Each row is a point on a landscape with many valleys, with its height.
From any point a ball rolls to the lowest of the 6 points nearest to it. It stops when none of these is lower. Distance is the straight distance between rows; heights are no part of it.
gizo: [126 179 123 181 152 193  92 122  94  82  81 167 114 194  96 196 164  82
  18 155 184 202  81  74 126 103  71 126 133 157 124 107 135 122 155 146
 137 121 106  91 121 126 149 116 150 130 144 128]  h=4.35
zed: [111 137  88 130 127 140 125 125 156 117 137 151 128 140 138 133 126 198
 158 136  94 135 121 115 130 142 109 177 138 157 132 147 161 129 102 154
 133 136 120 114  93 142 132 158 158 130 109 112]  h=2.82
Lere: [ 94 125  85 159 131  98 129 103 141 102 129 160 160 104 142 118 102 225
 184 147 101 142 138 103  96 118  72 161 148 141 129 140 182 111 139 160
 101 158 133 106  91 117  99 173 185 152  92 102]  h=1.71
Duvuf: [109 148 101  95 109 116 160 143 114 154 150 113 127 137 115 142 130  92
 117  48 118  95 168 134  98 149 186 125 115 100 145 129  93 143  91 116
 188 108 165 182  99 146 125 137 111  46 137 121]  h=1.94
tiza: [154 136 137 119 115 124 137 130 147 134 145  93 111 120 135 151 178  89
 119 117 117  81 169 138 109 100 130 156 120 106  74 160  38  77 110  64
 128  78 116 143 154 115 134 129  61  91  72  77]  h=2.10
veg: [143 117 141 106 163 106 135 136 148 140 125 106 132  71 153  35  98 176
 174 170 113 154 107 128 149 104 129 150 144 158 118 123 135 120 137 101
  67 149 144  93 130 126 144 140 121 146 128 122]  h=1.84
kosiz: [116  94 125 141  83 180 107 132 127 111 101 141 163 202 111 215 104  96
  70 158 158 119  77 155 213 153 135  83 141 115 222  18 142 180 170 187
 146 191 107 150 121 102 110 116 153 182 118 112]  h=3.82
pupam: [ 65 109 101 143 124  80 129  71 124 122 134 173 166  67 145 103 105 242
 211 144 131 170 143 101 113 129  71 168 152 151 135 159 153 136 151 149
  50 180 131  98  88 135  93 173 164 153  84 102]  h=1.63
bura: [ 96 146  77 107 132 125 159 114 124 164 149 109 136 141 137 111 122 124
 131  52 124  67 171 127 118 156 191 151 115  88 120 139  95 140  95 100
 198 140 158 164 143 154  92 135  88  65 102 123]  h=1.70
gulip: [136 169 109 124 117 141 131 109 150 132 149 116 109 131 150 132 150 143
 136 151 106  95 131 162 118 116 105 209 109 121  76 168  81  81 104  79
 142  83 122 124 136 146 159 117  98  90 110  79]  h=2.29
babur: [113 118 144 111 127 116 119 159 149 100 129 154 145 157 134 145 122 137
 136 122 148 135 116 137 169 142 139 104 145 132 167  75 154 198 152 202
 158 161 119 132 119 128 125 135 161 169 142 140]  h=1.95
rig: [140 167 137 179 180 136  76 118 132 114  97 141 115 100 134 117 135 170
 132 167 157 188 110 138 136  87  73 154 151 146 133  98 172 113 161 100
  76 167 116  89 150 116 144 132 149 159 122 147]  h=0.83
kup: [151 108 125  47 117  94 144 134 165 166 137 121 161  53 142  71  30 164
 190 112 126 107 143 140 112 160 148 106 136 124 121 158 123 143 105 114
 135 179 153 147 109 154 114 177 143 147 111 115]  h=1.32
ditat: [128  93 113 128  83 137 143 143 125 104 126 130 131 194 131 168 163 103
  99 127  98 123 117 115 120 149 156 117 114 120 125 148 133 130 119 169
 162  94 104 129 111 126 134 112 144 102 148 130]  h=3.25
bel: [158 114 166 154 113 157 158 117  65 155 152 145  51 161  97 187 170  34
  57 124 106  89 181 102 106  98 143  73 107 102  85 140  78  80  94 144
 104  61 147 178 140 106 122  65  96  90 171 152]  h=2.08
mitap: [119 125 123  92 124 118 132 149 159 134 123 120 131 122 133 120  97 116
 160  88 122 102 153 148 120 156 168 101 130 120 134 126 140 164 114 119
 174 144 152 147 120 130 138 147 149  88 146 130]  h=2.00
fatu: [121 141 135 157 145 122 106 119 136 127 120 145 123 110 135 122 133 197
 167 156 133 171  99 127 151  91  79 150 144 153 141 119 198 130 150 122
  86 153 142 106 132 141 144 161 150 149 119 132]  h=5.39
Maril: [112 136 117 164 102 154 109 123 124 111 145 121  91 176 137 156 159 124
 107 153 119 114 134 123 129 119 122 151  91  99 126 150 100 106 108 106
 141  66 119 148 116 126 139 101 112 102 122 120]  h=1.27
Gomi: [120 105 146 115 130 114 116 162 135 128 140 126 144 119 150 116 100 143
 169 128 134 122 113 142 127 144 164 103 138 140 141 134 167 161 134 165
 157 142 115 146 125 135 130 138 154 131 129 156]  h=1.49
Fepit: [118 151 173 162 112 208  83 137 122 105  90 156 140 179  83 186 129  48
  51 138 161 195 105 127 154 112  75 106 150 155 198  66 137 112 162 181
 134 132  88  91 160 115 112  80 115 176 133 104]  h=6.03
Vuz: [119 109 146 126 126  81 103 164 113 136 125 162 175 116 117 124  84 145
 155 120 141 153 117 111 186 142 119 120 172 157 156  75 179 156 148 211
  93 211 122 126 139 109 109 168 138 194 120 128]  h=2.73
venik: [118 126 118 173 109 144 116 123 104  90 127 159  93 211 139 174 176 142
 113 155 124 151 101  95 115 133 120 126 103 149 123 131 168 136 130 148
 150 102  98 123  93 131 165 123 133 112 155 130]  h=3.95
remef: [123 132 123 158 171 125 111 129 127 104 114 131 117 109 160 104 120 188
 130 181 149 157 114 141 140 101  88 161 141 157 103 139 172 104 141  92
  80 146 112 119 122 152 155 155 138 132 137 117]  h=6.79
Viken: [156 130 143 151 106 139 129 109 132 138 141 128  80 154 127 159 193  99
 107 145 123  85 145 113 102  88 110 138  88 120  52 182  76  95 108  91
 129  68 114 131 145 122 136  88  87  83 102  99]  h=1.53
rolok: [114 113 115 124  98 138 148 138 107 121 137 142 133 176 128 159 142  70
  99  68 105  99 156 101 108 148 191 106  75  94 159 109 117 134  85 154
 174 105 142 162 115 146 119 124 156  71 140 142]  h=2.46
Bidiv: [127 122 147 153 128 110 114 130 146 115 140 127 122 131 127 110 101 186
 159 141 131 146 107 142 136 132 133 134 140 147 140 109 170 144 144 158
 117 157 125 124 116 115 140 147 149 141 141 150]  h=3.23
Mamub: [127 133  95  76 130 112 169 117 149 166 150  93 148 101 148 109 111 143
 157  68 107  74 151 145 113 161 159 136 123 111  95 147 113 127  98  88
 176 131 179 151 135 161 127 146 116  80 113 107]  h=1.75
Fep: [140 170 144 166 134 176  71 143 119 107  82 156 122 154  99 138 105 100
  91 132 170 195 114 133 148  96  61 131 150 157 172  93 164 108 151 139
 128 144 102  96 150 116 127  88 132 155 132 139]  h=7.08
dip: [100  97  84 164  85 138 144 132 111  81 136 172 126 220 144 180 148 134
 121 123 105 100 126 109 101 171 150 123 111  87 162 104 149 127 113 189
 183 133 114 135  93 133 142 149 163  84 115 145]  h=4.38
Kote: [138 114 130  86 160 120 135 144 165 145 114  86 103  96 125  92 129 111
 147 135 135 109 140 158 117 109 170 132 138 134 108 157  79 123 110  85
 139  91 133 141 124 126 155 108  90 129 132 141]  h=3.97
vofe: [113 145 144 163 158 108 116 111 129 132 111 132 117  93 116 108 113 187
 181 154 166 185 111  97 158  87  83 158 166 149 140 102 196 116 148 129
  61 184 120  87 134 135 133 145 141 164 127 128]  h=3.03
popur: [107 124 166 146 137  97  94 129 122 145 125 133 169  63  99  85 108 170
 181 129 143 180  93 104 178 121  84 142 175 161 155  96 158 136 155 160
  43 191 135 101 124 113 102 161 151 183 110 142]  h=2.60
Vupir: [125 152 131 180 163 190  93 101  67  94 105 161  81 199 124 222 190  76
  17 173 155 168  91  87 126  94  70 100 101 133 119 128 124 123 145 144
 137 100 116  98 118 136 139 113 144 126 131 133]  h=2.59
fipur: [136 144  84 132 116 139 166 110 180 106 156 112 131 102 131 136 144 172
 128 124 132  95 131 151 141 125 126 181 134 126  65 180  97  84 135  62
 123 101 100 101 143 140 162 147  95 108  76  69]  h=1.56
vutem: [147 118 155 128 149 116 122 140 118 109 117 128  86 160 132 128 148  78
 116 136 139 146 113 134 122 134 142 114 118 122 130 123 140 113 107 140
 139  72 119 128 141 118 106  75 122 149 167 177]  h=7.01
radem: [142 124 100  86 143 120 168 121 174 147 123  75 136  83 145  71 116 148
 142 124  97 103 150 153 134 107 148 153 141 116  90 171  74 118 112  57
 121 121 129 133 159 125 157 121  85 148 112 119]  h=2.77
rese: [137 127 145 104 155  97 116 163 151 143 119 100 134 103 122  93 100 118
 162 115 132 131 136 144 129 137 172  99 122 125 126 130 124 146 115 122
 159 131 146 158 144 124 144 122 139 113 155 161]  h=2.36
gopu: [125 130 113 170 114 181 119 131 125  87  82 177 143 212 112 178 140 106
  75 168 154 146  87 119 167 133 103 115 152 146 215  52 177 145 163 185
 147 160  92 102 148  96 123  91 154 153 137 118]  h=0.60
Mal: [149 149 130 124 117 119 119 113 133 133 134  85 109 121 145 116 153 104
 117 140 116 111 136 143 102 117 130 146 103 130  76 184  73  88 115  70
 135  71 104 129 137 109 149  86  89 126 138 122]  h=2.16
tir: [131 145 132 194 133 154  80 135 110  89  96 147 116 197 139 194 167 158
  84 159 159 160  84 103 134 115  71 101 143 149 166  89 175 134 160 126
 166 123 100  92 108 126 139 138 152 147 125 119]  h=0.80
navi: [176 159 116 107 147 123 145 119 178 122 136  88 113  85 136  87 139 166
 143 175 120 124 124 143 158  95  74 195 136 136  83 169  99  90 123  49
  91 115  93 114 151 128 166 142  95 116 122 104]  h=0.13
lomav: [115 166 127 181 156 132 110 124 109  80 107 143  99 176 142 151 162 174
 106 191 146 171  88 123 123 101  79 163 123 136 128 118 184 140 152 118
 122 125 108 115 124 129 170 144 133 148 136 132]  h=7.92
desip: [138 131  97  89 122 144 152 119 162 145 159 104 132 125 145 123 142 137
 145 105 100  80 144 145 127 142 159 178 128 113 101 172  84  93 118  77
 165 104 131 158 159 146 135 131  91  99 107  85]  h=2.42
Zanu: [131 130 163 102 144 105 119 142 148 161 120 101 156  46 109  66  73 137
 164 140 155 160 129 148 156 118 144 125 158 150 144 126 154 166 151 131
  67 182 142 113 128 123 140 124 146 186 112 160]  h=0.54
pab: [134 149 165 143 109 175  72 141 123 123  84 118 157 146  83 121 103  90
 118 119 163 160  90 149 174 145 102 117 147 144 172  52 161 145 171 182
 133 186  88 109 155 115 122 103 146 176 142 168]  h=7.00
sif: [108 108 145 122 108 143 145 157 119 104 139 136 120 167 121 146 130  73
 106 109 100 129 130 125 112 158 174  92 103 117 157 109 117 159 117 157
 166  85 134 163 122 119 135  87 132 108 156 143]  h=3.65
sefe: [127 121 130 150  99 154 105 139 118 114 104 155 175 196 130 180 120 125
 106 170 153 157  87 117 201 133 127  89 151 128 192  42 184 169 170 190
 158 181  97 101 137  98 125 133 158 182 125 143]  h=3.10
bizi: [128 116 117 163 116 107 112 121 120 103 110 174 159 187 133 173 104 191
 124 153 137 131 123 104 140 148  99 124 154 150 170  68 198 146 120 184
 121 158 116 117  99 121 131 171 173 172 110 148]  h=0.43
Pilop: [138 134 141  74 136 102 152 152 168 169 145 109 150  85 137  67  50 113
 182 105 137 121 152 138 124 139 190 101 136 142 123 159 135 152 121 103
 150 162 148 143 132 155 139 145 126 149 155 145]  h=1.81
Pulu: [152 120 128 101 155 116 110 133 127 165 121  70 118  90 130 103 146  58
 109 131 117 111 150 137 114 129 150  98 125 116  84 163  60 116 111  73
 144  60 123 155 140 117 123  87  94 135 157 160]  h=4.88
dapi: [117 118 106 160 108 122 134 139 127 110 109 159 118 169 152 144 117 154
 136 128 108 118 124 118 126 160 131 125 132 131 152 104 151 131  98 170
 155 129 123 147  89 130 139 150 154 117 119 129]  h=3.40
Tas: [136 128 109  71 138  97 143 134 150 130 144 139 163  99 138 114  67 167
 165 102 115 117 123 116 129 156 157 112 143 131 129 141 166 149 124 177
 148 168 158 138 101 155 119 157 151 142 130 134]  h=0.92
valu: [144 146 134 137 141 111 110 136 124 113 116 111 112 109 133  79 119 138
 132 166 143 158 102 138 128 112 125 137 132 158 141 122 152 122 152 116
 112 135 113  90 150 128 129 129 126 148 147 154]  h=5.48
vogos: [112 105 156 102  72 128 173 142  79 128 146 152 121 153 101 159 144  42
  74  84 136  94 181 108  85 137 175  44  82 106 175 116 104 148  77 136
 198 118 171 194 102 108 125 117  95  83 177 126]  h=1.62
bulog: [114 121 134 111 100 134 155 144  83 147 126 131 129 161 116 171 155  61
  94  73  90  96 162  92  98 144 176  90 109 111 134 160  74 126  95 138
 184  94 150 185 116 130 118 104  97  74 148 133]  h=1.17
nizo: [142 138 157 119 148 113  98 149 140 135 117 112 110 111 122 104 129 107
 137 136 136 146 124 154 126 138 138 117 121 148 123 119 141 132 139 117
 126 118 127 123 152 120 115 106 114 132 160 168]  h=4.57
Melez: [119 127 107  98 101 134 136 133 122 136 149 116 121 160 132 146 135 103
 123  86 105  75 156 132  93 129 177 147 109 102  98 155  72 106 105 102
 159  97 116 174 127 158 114 123  97  68  98 111]  h=2.35
dipi: [126  84 136 115 101 146 135 139 117 104 154 160 132 182 120 175 130  89
 108 117 124 107 128 143 140 148 148  76 110 114 163  90 143 188 152 168
 166 120 113 147 114 115 142 113 144 123 166 149]  h=2.97
giz: [117 165 115 172 111 144 139 115 131 103 133 153  95 173 138 160 159 142
 122 163 118 140 126 126 127 121 110 161 110 143 138 144 139 109 122 123
 133  95 101 138 103 147 172 137 130 110 122 126]  h=2.57
guvu: [136 113  44  83 151 140 190  92 144 174 183 100 178  76 144 116 129 208
 141  80 107  43 131 173 149 121 140 189 136  70  93 160  96 121 137  93
 142 150 166 107 175 138  83 171 108  95  56  79]  h=1.97
nuf: [154 128 136 100 157  92 150 150 168 157 132  84 157  49 136  35  83 145
 164 142 112 154 126 158 155 131 133 126 150 160 124 141 131 133 132  92
  71 154 153 128 140 141 146 153 124 165 130 148]  h=2.61
fali: [136 109 156 111 132 124 135 164 130 120 114 109 123 152 110 136 122  45
 107 106 143 110 149 134 133 151 180  79 110 123 141  99 107 169 115 139
 183  96 152 162 152 135 136  88 132 126 168 142]  h=3.09
vuzo: [107 128  79 101 148  74 144 102 142 145 157 142 177  50 145 103  75 207
 198 114 119 121 131 124 122 138 119 149 152 131 112 174 139 128 118 149
  92 165 154 101 102 141  82 176 143 140 100 126]  h=1.99
Turon: [110 143  61  76 143 141 176 106 135 174 170 105 160 109 147 111 124 172
 149  70 138  66 153 157 123 150 173 171 150  87  95 143 102 138 106  96
 160 135 169 142 131 143 103 159 111  88  80 104]  h=1.48
Vize: [122 124 104 139  97 159 144 124  94 146 160 152 103 157 132 173 185  97
  86 112  98  82 170 109  91 148 151 132 105 102 115 158  84 102  83 145
 149  72 123 158 116 144 128 112  99  80 157 108]  h=0.62
damuk: [143 128  72  57 143 139 193 107 163 160 163  88 159  61 144  89 118 161
 157  90  97  86 166 163 147 123 138 177 150  95  82 177  76  89 128  62
 122 140 150 117 179 149 131 159  89 131  84  88]  h=2.30
kabun: [168 139 126  89 141 125 130 126 159 155 127  61 143  98 130 114 145 100
 115 114 116  76 166 145 121 118 130 152 136 107  44 172  24  97 111  34
 126  60 123 138 172 120 150 113  76 132 107  90]  h=2.37
fipi: [139 155 149 185 150 176  84 120 101  90  79 152  79 167 140 180 176 102
  80 174 165 164  89 122 113 118  72 138 121 128 148 134 151 128 167 128
 147 105 115  93 131 111 157  96 147 131 143 139]  h=4.78
kunu: [122 131 109 117 124 125 146 126 152 142 138 115 121 152 143 133 125 142
 132 128 102 113 132 121 101 146 151 151 122 102 122 152 121 103 104 127
 158 112 122 135 109 142 124 120 124  94 116 128]  h=2.11
gekur: [118 109 130 154 145  71 117 102 142 133 150 152 163  84 141  90  97 216
 190 152 116 178 103 101 133  99  90 133 141 130 133 112 175 125 151 132
  51 172 130  96 100 127 122 161 151 174 104 118]  h=2.40
sumil: [131 132 159 136 129 136 107 141 116 101 114 134  97 163 133 121 151 124
 117 137 145 154 114 125 123 119 135 112 109 151 141 106 155 130 123 121
 124  98 106 114 108 113 122 105 131 128 156 135]  h=6.27
Pogiv: [125 126 141 156 162 105 116  97 127 155 114 124 136  50 131  73 117 218
 179 166 142 179 110 112 140  97  48 148 123 145 127 137 167 116 167 126
  31 170 132  88 119 128 146 163 149 175 112 117]  h=1.88
Lev: [130 131  65  83 149  95 157 109 150 163 148 124 153 101 163  95  64 166
 160  86 121  99 149 143 131 148 139 152 130  92 114 163 116 150 111 128
 146 176 175 114 109 155  98 153 141  91 102 111]  h=1.31
dob: [140 145 156 164 112 162  87 151 113 107  87 151 122 191 106 156 133 113
  72 139 144 154  82 135 176 115 109 114 151 153 199  52 172 125 151 156
 143 170  96  90 152 108 110 105 117 172 135 142]  h=5.91
pobad: [158 150 158 148 148 147  84 152 132 131  87 103 116  99  94  70 122  92
 116 134 153 188 109 143 130 134 109 122 163 152 148  98 138 131 165 116
 109 144  91 104 165 130 140  73 124 156 130 168]  h=6.34
guv: [ 91 151 138 167 163 107 126  83 116 105 133 118 119  66 142 129 132 219
 175 166 145 178 111 129 154  84  55 180 164 152 112 144 182 124 171  84
  32 175 125  92 120 141 144 160 134 189 122 120]  h=3.58
peri: [104  90 168 115  93 138 133 154  98 104 129 134 120 174 134 175 139  11
  79 110 125 124 161 115 137 159 176  55  89 116 178  92 106 170 115 155
 192  92 166 175 121 114 114 108 133 114 185 135]  h=2.34
gozi: [142 112 161  86 142  98 119 170 139 130 119 120 153  93 124 104  97 118
 160 125 145 126 119 147 153 165 155 113 141 139 140  92 159 177 148 147
 141 168 119 135 138 118 131 144 141 158 136 164]  h=1.89
dolu: [152 129 152 161 112 157 128 106  91 127 142 154  65 182 117 186 175  57
  37 160 143 124 142 119  87 110 117  76  92 128 118 115  94 108 119 155
 128  69 130 131 118 100 125  87 132 107 173 159]  h=1.47
fot: [103 125 102 125 133  85 123 138 132 148 131 166 153 112 130 129  98 209
 181 131  98 121 125 119 111 153 118 148 131 139 139 140 168 134 121 186
  87 184 139 108  97 137  97 168 181 145 120 123]  h=1.83
Tik: [109 127 135  93 105 125 125 170 118 126 118 115 129 151 119 126 102  82
 127  90 125 125 163 130 121 148 185 102 113 134 127 117 104 148  96 129
 183 102 139 183 116 150 135 120 119  92 166 150]  h=2.53
nonon: [126 149 150 170 121 166 111 119 104 116 137 157  48 164 139 179 186  88
  41 174 125 114 106 106 131 104 107 125  95 122  76 170 116 115 136 113
 119  75 116 134 124 120 151 119 125 106 152 112]  h=1.28
seda: [149 130 100  24 152 145 161 146 142 192 152  89 165  29 155  94  74 153
 157  67 129  73 172 142 119 159 144 117 133 114 120 166  72 113 121  30
 170 164 187 155 143 154 112 139  87 104  96 113]  h=2.17
Vuro: [136 127 114  51 143 116 162 134 158 178 123  64 161  45 142  47  90 126
 167 132 115 115 145 141 116 119 174 119 127 119  94 171  86 139 124  54
 127 143 159 148 168 140 132 156  91 156 129 124]  h=2.74
guten: [162 140 155 166 124 150 101 123 116 109 115 121  80 119 123 110 153  83
  81 147 153 150 117 165 110 116 100 105 132 172 114 128  89 123 137 101
 129  74 113 120 161 103 123  81 120 112 153 139]  h=7.99
tib: [148 111 155 123 155 130 137 139 151 125 125  92 138 108 146  63 112 143
 165 153 125 137 112 133 139 136 140 138 126 139 129 143 136 142 113  98
 107 130 114 125 138 135 126 129 122 147 139 160]  h=3.46
Gem: [122 108 145 141  98 182 108 131 102 108  81 156 144 203  96 180 141  73
  79 129 144 140  96 127 154 145 134  74 135 132 189  41 152 181 157 175
 155 134 100 108 150  90 114  98 145 163 126 128]  h=4.60
vas: [135 132 101 126 145 108 166  99 157 128 140 112 141  71 143  89 111 200
 168 153  95 123 134 134 162 108 100 183 155 135  92 176 123 102 134  88
  59 158 135  86 127 151 140 168 133 138  97 100]  h=1.69
rak: [143 108 168 118 122 124 151 128  59 144 159 121 104 140  92 177 170  27
  77  92 110  97 171 112 104 117 187  75  97 123 109 141  76 121  99 132
 152  74 153 192 117 112 115  65 110  84 185 149]  h=1.86
bosub: [122 124 103 157 119 146 113 117 125  81 126 134 103 178 141 163 143 166
 123 141 126 139 121 114 113 123 111 134 124 136 135 140 159 126 128 135
 149 103  99 121  76 135 151 146 139 109 139 117]  h=4.20
ral: [ 81  99 156 127 128  64 118 106 150 130 116 165 181  56 119 101  73 218
 217 140 129 164 119  95 141 114  91 147 182 147 156 145 170 158 141 184
  43 186 121  93 103 136  93 204 159 173  81  83]  h=3.81
nali: [169 108 153 143 127 166 116 122 110 117 105 129 107 164 103 152 159  49
  74 141 144 150 109 128 118 148 126  95 109 121 141 101 121 148 149 162
 139  80 118 117 144 103 122  95 150 129 161 148]  h=5.83
zer: [123 113 148 153  97 153 142 117  99 124 141 166  74 186 116 187 189  78
  74 139 119 104 139  90  77 124 134 130  85 108 116 132  83 110  93 148
 120  62 125 145 125 118 135 101 105 103 138 125]  h=1.01
kud: [ 97  86 145 104  91 140 137 150 127 113 114 125 120 156 133 158 115  61
 106  92 126 100 158 120 138 170 192  64 108 116 159 100 137 192 124 165
 188 126 138 175 114 132 122 106 149 109 168 144]  h=2.88
Nifot: [126 133 142  79  97 105 148 155 130 164 157  97 136 131 140 120 118  77
 126  58 126  92 176 141 107 146 174  88  92 111 142 134 110 140  79  95
 194 121 156 184 119 140 132 112 107  78 154 100]  h=2.41
Neliz: [128  91 143 159  95 148 123 128 104 105 125 146 103 188 124 174 172  54
  87 142 125 131 119 110  93 125 145  84  88 129 157 111 111 130 129 171
 145  86 128 126 140  90 115  72 151 112 163 159]  h=0.19
dogol: [144 175 145 198 155 160  84 123 112  96  81 144  92 150 106 122 147 126
  87 159 196 176  91 132 125 103  72 127 134 140 145 110 141 105 153 115
 117 104  99  98 123 122 157 107 126 138 145 150]  h=6.89
nek: [103 132 101 121  93 139 171 117  68 126 166 164 115 196 118 189 183  83
  90  60 109  84 149 124  92 140 184 109  96  68 132 116  82 110  99 152
 202 114 161 165  96 138 117 142 127  44 117 140]  h=2.89
Fas: [159 117 161 158 117 164 110 125 108 103 111 150 109 158  96 163 155  42
  54 139 155 156 119 128 132 136  92  79 122 129 187  89 138 121 134 167
 147  90  90 108 155 117 122  74 132 139 159 146]  h=5.23
gazo: [129 116 119 120 147  77 140 108 153 141 125 132 148  81 144  68  90 199
 176 160 116 148 114 144 141 117 113 147 132 150 117 146 166 114 145 126
  72 170 130 105 136 117 138 158 133 142 121 110]  h=0.23
zezo: [159 145  99 103 129 145 140 126 169 122 150  84 115 102 158 103 164 136
 142 126 125  76 165 165 126 101 126 194 148 105  77 160  73  74 137  36
 130 107 109  93 173 145 146 156  82 113  65  79]  h=2.31
Bovog: [ 94 124 127 154 117  81 121 100 126 106 115 202 142 120 142 139 110 232
 198 161 118 142 107 101 107 128  66 159 179 161 149 109 182 140 122 182
  76 172 125  92  99 106  98 179 177 176 101 109]  h=2.75
kuras: [ 97 154  70 111 149 131 159 113 117 152 163 124 135 141 135 125 153 139
 150  71 114  75 130 146 123 160 161 178 122  66 104 134 112 115 111 118
 183 108 156 153 129 140  91 143 118  46  81 119]  h=0.66
fama: [104 112 150 128 121 106 105 149 112 162 133 108 189  50  97  48  82 149
 209 123 157 178  99 122 181 110 114 121 175 136 137 108 138 139 165 150
  21 213 141  97 125 113 111 153 161 188 113 132]  h=2.02
nuge: [134 174 136 194 162 146 102 123 100  95 112 130  84 153 139 128 132 141
 104 161 164 176 113 124 136  84  88 147 123 140 119 140 139 125 131 100
 111 110 105 116 131 133 150 115 142 132 134 135]  h=7.37
Fofo: [149 121 180 142 132 165 108 155 100 128 122 104  85 133  82 161 138  26
  66 117 134 146 140 136  79 145 148  79 112 132 135 105  97 102 140 163
 125  75 157 130 140  90  94  58 111 135 170 174]  h=8.17
Fizo: [105  97 167 100 138  95  88 146 102 134 128 135 164  69 112 114  65 155
 202 125 151 152  95 116 190 133 106 125 155 141 142 105 166 181 167 181
  59 207 129 122 149 128 106 153 148 209 124 141]  h=1.90
fekom: [122 103 123  66 133  83 125 124 152 159 141 142 190  47 136  76  49 175
 186 120 108 123 130 130 128 154 122 111 144 137 111 149 157 162 118 133
  81 190 139 119  94 151 109 173 158 146 102 119]  h=0.86
bosas: [125  97 127 158 113 147 122 145 126 101  83 137 141 201 126 172 145 112
 106 138 144 141  99 143 142 148 135 101 140 135 188  66 163 164 158 188
 155 154  79 119 123 101 134 130 156 160 142 150]  h=3.20
koli: [ 96 140  99 133 152 104 141 104 147 124 143 130 141  82 132 112 125 226
 172 158 110 132 153 132 113 115  76 171 142 127 103 148 172  95 136 128
  87 178 124  82  88 162 136 174 145 132 109  88]  h=2.15
vuk: [137 113 124 159  90 148 117 146 106  76 134 168 131 210 141 176 138 119
 115 136 111 127  91 100 129 162 152  94 111 127 177  90 169 155 140 160
 162 112  93 121 102 112 150 138 156 140 142 139]  h=4.22
balol: [137  94 153 125  96 130 141 129  98 114 136 118 120 172 110 175 159  41
  86  94  98 108 156  85 113 121 182  75  84 100 142 137 116 157 109 160
 166  75 159 182 117 138 115  94 122  83 159 133]  h=2.09
Tero: [106 123  96 119 121  76 121  89 145 104 136 188 170  89 121 119  71 227
 180 120 125 136 135  91 119 138  85 150 152 160 134 134 163 126 117 194
  73 198 140  98  91 142  91 204 169 156  91  99]  h=0.09
Gefi: [126 131 127 129 110 126 123 129 111 144 143 107  92 139 110 137 147  58
 111 123 122  91 137 136 116 116 149 107 110 116  68 144  81 101 106 124
 147  78 129 176 153 111 134  78  90 110 161 146]  h=0.07
rel: [126 156 110 147  98 140 149  94 104 148 174 132 107 175 111 163 190 113
  92  89 114  79 145 134  95 144 168 154  99  75  80 153  64  83 100 112
 173  74 134 164 127 121  92 116  83  46 105 113]  h=1.41
Funo: [119 100 156 127 121 114 130 134  92 118 136 133 109 167 121 163 174  68
  92 128 110 112 142 126 113 125 141  92  83 123 115 143 101 121 112 152
 150  68 128 163 134 129 138  87 112 103 176 144]  h=2.28
sepos: [156 144 141 142 154 114 134 116 162 137 125  95 110  90 144  83 124 174
 142 168 124 143 106 146 147  93  98 174 139 133 124 161 144  98 136  79
  83 115 135 108 139 132 163 136 117 145 110 134]  h=2.05
Bures: [140 169 144 192 159 141 104 134 114 104  88 152  98 156 127 131 154 154
 113 154 155 198  91 116 129 102  90 149 138 155 144  95 171 108 139 126
 122 141 114  97 157 120 165 139 127 147 130 147]  h=7.29
gili: [127 125 127  82 122 114 145 135 146 144 144  93 147 119 139 102 111  98
 121  97 129 130 154 152  94 138 158 119 105 124 101 156  93 142 112  90
 156 111 152 155 119 136 122 103 119  99 146 144]  h=2.62
gezup: [142 135  95  92 152 119 161 133 152 162 123  86 154 104 140  77 105 146
 149 115  98  94 134 144 124 134 167 165 136 116 101 174 125 121 116  70
 131 104 151 153 135 148 129 143 110 109 121 129]  h=2.33
bimit: [160 159 142 108 175 124 121 129 149 141 100  80 141  50 128  46 118 128
 140 153 137 157 123 174 113 104 131 132 140 135 120 124  94 112 155  83
 112 124 114 102 158 129 131  86 103 158 144 155]  h=5.22
zerag: [127  75 167 139 107 147 120 128  86 140 139 122  94 150  78 167 164  25
  56 100 119 122 154  83 119 141 161  54  92 125 142 107 103 130 101 160
 158  83 153 171 133 116 106  64 141 136 177 153]  h=0.12
tol: [127 129 155 143 173 128 102 115 127 170 119 120 140  26 124  41 122 176
 164 147 162 181  96 130 154  96  80 128 156 133 145  96 134  99 177  79
   4 188 135  68 144 122 155 129 143 160 113 143]  h=2.48
Fadu: [144 138 147 122 109 109 143 123 138 152 137  99 102 122 130 147 175  60
 107 110 113  74 153 136 102 115 143 130  91 120  66 178  50  82  85  74
 130  48 133 162 141 110 121  98  58  97 131 110]  h=1.44
piruz: [125 142 108 129  94 135 143 116 155 170 141  97  96 145 118 153 166 108
 110 105 106  80 153 129  93 131 130 175 103  89  36 146  70  97 108  86
 157  83 123 135 153 140 100 143  78  80  67  90]  h=2.54
rovo: [110 104 149 101 131  68 120 140 118 132 138 154 184  48 111  78  61 168
 208 125 136 159 113 112 153 135 110 112 147 142 145 135 132 182 139 183
  57 222 134 132  89 117  87 197 151 193  90 105]  h=3.08
Kovu: [134 136  83 109 157 123 150 126 167 130 111 144 154  98 156  88 110 190
 173 116  99 102 136 137 115 125 115 174 144 126 124 154 157 105 121 109
 116 150 132 117 129 148 129 140 136 126  94 121]  h=1.66
taga: [135 132  78 106 135 124 168 106 165 134 161 106 156  65 140 107 115 187
 157 124 101  98 141 152 132 124 105 179 131 126  87 160 119 110 136 112
  95 177 135 104 137 146 115 148 119 123  88  86]  h=1.93

For each start below, name the point where the ball stops.
Bidiv: gazo
nizo: gazo
dipi: gazo
mitap: gazo

Call two points neighbours if one is among the 6 nearest of the other. Go from one point of each pair to the other, from neighbour to neighbour, staying as low as possible. Name the highest point that can't be avoided.
gazo, navi: vas
Zanu, navi: veg
tir, Neliz: Vupir
bizi, Vize: babur
Tero, navi: fot
zerag, Vize: zer
kuras, gazo: Turon
